Each scene shows the same named points in several views. A view is turned or mirrored, shifted and resized as a whole, has a little noise and may leave points out.

Scene 1
View 1
J_120: [-35   5 -14 -20 -37   4 -23  14  22 -20  16 -20 -20 -32  -3   3  -4 -17
   1 -11 -28 -11 -11  -8  26]
J_812: [  6  -2   9 -20 -33  -4  11  10  -2  -5 -13  20  -7  -5  13  22  -1  13
 -17  -4 -17  12 -29 -14   0]
J_97: [  2  -1  -3 -18 -25   6  17   0  -2 -18  -6  25 -16  10   1  17  -9  11
 -11 -12   1   1 -22  -9   5]
J_929: [ -7  -7  -5 -15 -11   5   3   3  14 -26   2   0 -15  -1  -2   5 -15   1
  -4  -7  -8   4 -20  -9  20]
J_64: [ -1 -24   1 -13 -20  -4   0  15   9 -35   0   6 -12  -4  -1   2  -8  -2
  -6 -12 -15   9 -20  -3  22]
J_579: [ -6  -4  -1 -19 -29   2  -2   8  10 -20   2   5 -11  -9   3  10  -6  -3
  -2 -12 -17   7 -17  -6  14]
J_297: [-22  -3 -12 -17 -18   3  -9   5  19 -18   8 -12 -17 -15   1   3 -13  -3
  -6   1 -17  -1 -20 -14  21]
J_498: [ -5 -29 -11 -11 -17  -2  -3   1  -7 -33   3  16 -14  13  -3   1 -16  -5
  -5  -7 -10  -3 -16  -2  18]
J_402: [ 11 -11   1 -14 -21  12  21   8   8 -43   3  24 -15  11  -9   9  -8  -3
   6 -38   7   4 -12  11  17]
J_556: [ -6 -26  -8  -7  -9  -4 -26  -7  -9 -26   8   3   2   5   1  -8 -24 -17
  12   0 -31  16  -2   1  18]
J_114: [  9  10  -4 -13   5  20  17 -22   8 -21   4  18  -9  22  -5   9 -29   4
  12 -16  10  14  -8  -2   5]
J_577: [ -7 -18  -6  -8   5   3 -14  -5  15 -31   9  -9  -5   1  -3  -8 -27  -9
  10   0 -20  19 -10  -3  23]
J_642: [  6  17  14 -16 -22  11  -9   1  15 -13   5   4   8 -17   4  13  -9 -12
  25 -26 -31  35   1   7   5]
J_391: [  5   7   3 -19 -27   9  15   2   3 -16  -3  21 -10   3   2  19  -8   5
  -1 -20  -4   9 -15  -3   4]
J_160: [-15 -27 -12 -11 -18  -3 -19   6   4 -34  10  -2 -13  -4  -3  -5 -15 -14
   0  -5 -24   0 -12  -3  27]
J_770: [-14 -18 -14 -12  -4   0  -6  -4  10 -28   7  -3 -16   4  -2  -2 -22  -1
  -7   5 -10   0 -20 -14  22]
J_6: [ 11 -23  -5  -9   2   6  16  -8  -1 -37   0  23 -12  28  -4   1 -24   4
  -2 -11   7   9 -18   0  15]
J_26: [ -5  12 -13 -16  -9  22  17 -17   9 -27  11  17 -20  18  -9  10 -23  -1
   9 -24  15  -7  -6   0  10]
View 2
J_97: [-26   6 -24  -9 -13  -4 -10   1   7 -19  -1 -15  22   8  -5  -2 -14  22
  19  13  12  -1 -17 -10  -8]
J_770: [-15 -14  -5   4 -14  -2   5  -2  -7 -30   3 -21  -5 -12 -15  -5  -2  12
 -17   3  -5  -1   0 -29   5]
J_402: [-19 -20  -9 -11  -6  12 -20  17   6 -10  -5  -6  25  -2  -3  10 -20  10
  16  -2 -12  -2 -28   4 -18]
J_577: [ -6 -25   9  13 -15  -7  -2  -5  -7 -29  -6 -14  -3 -15 -21   9   4  15
 -14  -1 -11 -11   4 -30 -10]
J_6: [ -4 -21 -37  -3  -9  -5  -6   7  -7 -10 -10 -24  13  -7 -16   5 -16  19
  13   1 -12  -8 -11  -7 -13]
J_556: [  9 -13  15  14 -20  -5   3  -8  -9 -17 -14 -19   0 -18 -20  11   0  27
 -16   9   4 -28 -10 -29 -19]
J_812: [-46  17 -14  -5 -30 -14  -4  -7  13 -19  -5  -8  28  15 -16  -1  -3  25
  20  20  22 -15 -12 -18 -12]
J_642: [-15 -13  36  12 -15 -12 -31 -10  15 -38  -8  10  26   7 -13  23  12  28
  15   3   5 -14  -5 -22 -34]
J_297: [-30   0  16   3 -17   1   1  -6   2 -38   9 -10   2  -5  -9  -7   1  11
 -16   7   6   2  -3 -31   6]
J_579: [-31   1  11  -2 -19   0  -7  -1   8 -26   0  -4  15   0  -9   2  -3  15
   0   9   9  -8 -13 -20  -9]
J_64: [-33  -9   3  -1 -25   3   3   5   2 -14  -6 -11  13  -8 -17   3  -7   9
  -6   5  -2 -16 -16 -16  -8]
J_929: [-26 -11  -4  -1 -14  -1  -4   0   1 -27   2 -12   9  -3 -12   0  -5  12
  -2   4  -3   0  -5 -21  -2]
J_120: [-36  10  56   3 -17  14  -4  -2  11 -45  12   4   5  -4   2  -6   2   8
 -28  10  16   2 -15 -32   2]
J_114: [  6 -22 -27   2   5 -12 -30  -3   0 -31  -1 -17  15   4  -8   9  -9  27
  26   0  -9  10  -1 -11 -16]
View 3
J_160: [-31   3   3  23 -15  10 -34  27  11  19   0   1  -8  11  12 -19   3  23
  14 -12  15  22  17  25  25]
J_579: [-11  17   0  -2  -7  12 -10   8  14   4 -11  -1  -4  15  15   4  -2   6
  30  12  10   3  30  14  14]
J_391: [  3   6  -8  -2  -3   3  -3  -6  10   2 -20 -11 -11  12   9   0  -5   4
  33  27   9  -5  33   1  -9]
J_498: [-30  -1 -10  22 -19   3 -29  11   1  20  -4 -10  -9   8  -5 -21   1  19
  15   7  18  24  20  12  -2]
J_556: [-23 -24   1  16  -9  13 -45  36   8  17  -7 -23 -17  -1  18 -28  -4  37
  20  -6  35  22  28  30  19]
J_929: [-18   5 -10  18  -9  12 -23  10  20  13   1   4  -6  10  15   4   3  17
  22   7  14   5  16   5   6]
J_402: [ -1   2  -4  28   1 -21 -12  -9  19  22 -28   0 -18  16  -1 -21  -3   7
  16  17  -5  -1  23  -1 -26]
J_114: [ 10 -31 -20  19   5   1 -17  -9  21   7   1 -23 -26   7  23   1  -1  27
  20  34  23  -9  16 -15 -26]
J_64: [-26  13  -3  16 -11   5 -28  18  18  22 -19   6  -1   7   4  -8  -5  14
  23  -2  13  10  27  14   5]
J_812: [-15  22 -13 -20 -16  19  -8   5   1   2 -24  -9  10   4   0  11 -14   0
  47  27  23   4  46   5   1]
J_577: [-19 -19  -4  26  -1  13 -44  30  29  17   3  -6 -12   2  30  -6  -2  38
  18  -8  29   8  17  15  15]
J_297: [-23  14   0  11 -13  24 -21  17  17   4  14   7  -3  16  27  10   8  16
  21  -2  14   8  15  15  33]
J_770: [-29  -3 -12  26 -15  19 -34  18  18  16  19   3  -6   8  18   5   7  28
  14   0  22  14   6   4  15]
J_642: [ 23 -12  17  -6  21   5 -18  19  32  -3 -33 -18 -16   7  43  -8 -12  20
  37   4  20 -18  44  27  18]
J_6: [-18 -17 -26  29 -12  -4 -31   0  13  25  -7 -10 -16   1  -6 -11  -5  25
  18  23  23  12  18 -12 -32]
J_26: [  4 -17 -12  29   1  -4  -5 -17  10   4  13 -16 -30  20  17  -6  12  16
  10  31   3  -2   5  -9 -15]
View 4
J_642: [ -9  -4  15  -9 -15  -1   2   8   2   7 -14  -9  -2 -33   6  15  18  17
 -22  -5   7   5 -20 -16  12]
J_297: [ -1   7  14   7 -19 -16  -6   7   1  -7  -2   8  10 -19   9   4  19   2
  -2   6   2  14   6  -6 -13]
J_160: [  0   5   9  15 -17 -10  -8  13  -3   3  -9   5  -1  -9   2   9  24   1
   3   7   6  -3   8   1  -8]
J_770: [  5   0  16  13 -18 -18  -3  10  -2   2  -1   5   2 -23   7   8  22  -9
   4  13  -2   4  11  -5 -17]
J_120: [ -7  22  13   2 -23 -11 -13   5   8 -15  -5   8  18  -4   7   7  21  12
  -6  -5  -1  15   6  -4  -4]
J_97: [  3  -8   4   6  -1 -10  13  15 -15   5  -3  -6 -13 -25   8  -2  12  -6
   4   3   5  32  -3  -9  -8]
J_391: [ -1  -7   6  -1  -4  -6  12  13 -12   4  -6  -9 -10 -28   8   0  13   1
  -3  -2   4  28  -8 -14   1]
J_577: [  2  -3  18  10 -21 -13  -6   9   1   9  -7   2  -1 -28   4  16  25  -3
  -4  13   1 -11   4  -6  -9]
J_498: [  5  -3   3  18  -6  -9   2  17 -14   8  -7  -1 -15 -10   1   4  20  -8
  10   6   5  10  10   0 -10]
J_26: [ 11   1  15   0  -5  -8  16   8  -8   5   0 -12 -13 -25   4   7  22 -11
   3  -7 -18  22   9 -20   2]

Which points are out of place in each view (at most two, in the order of its rows)? Write none if all are in place.
view 1: J_770
view 2: J_120
view 3: J_579
view 4: J_498, J_26
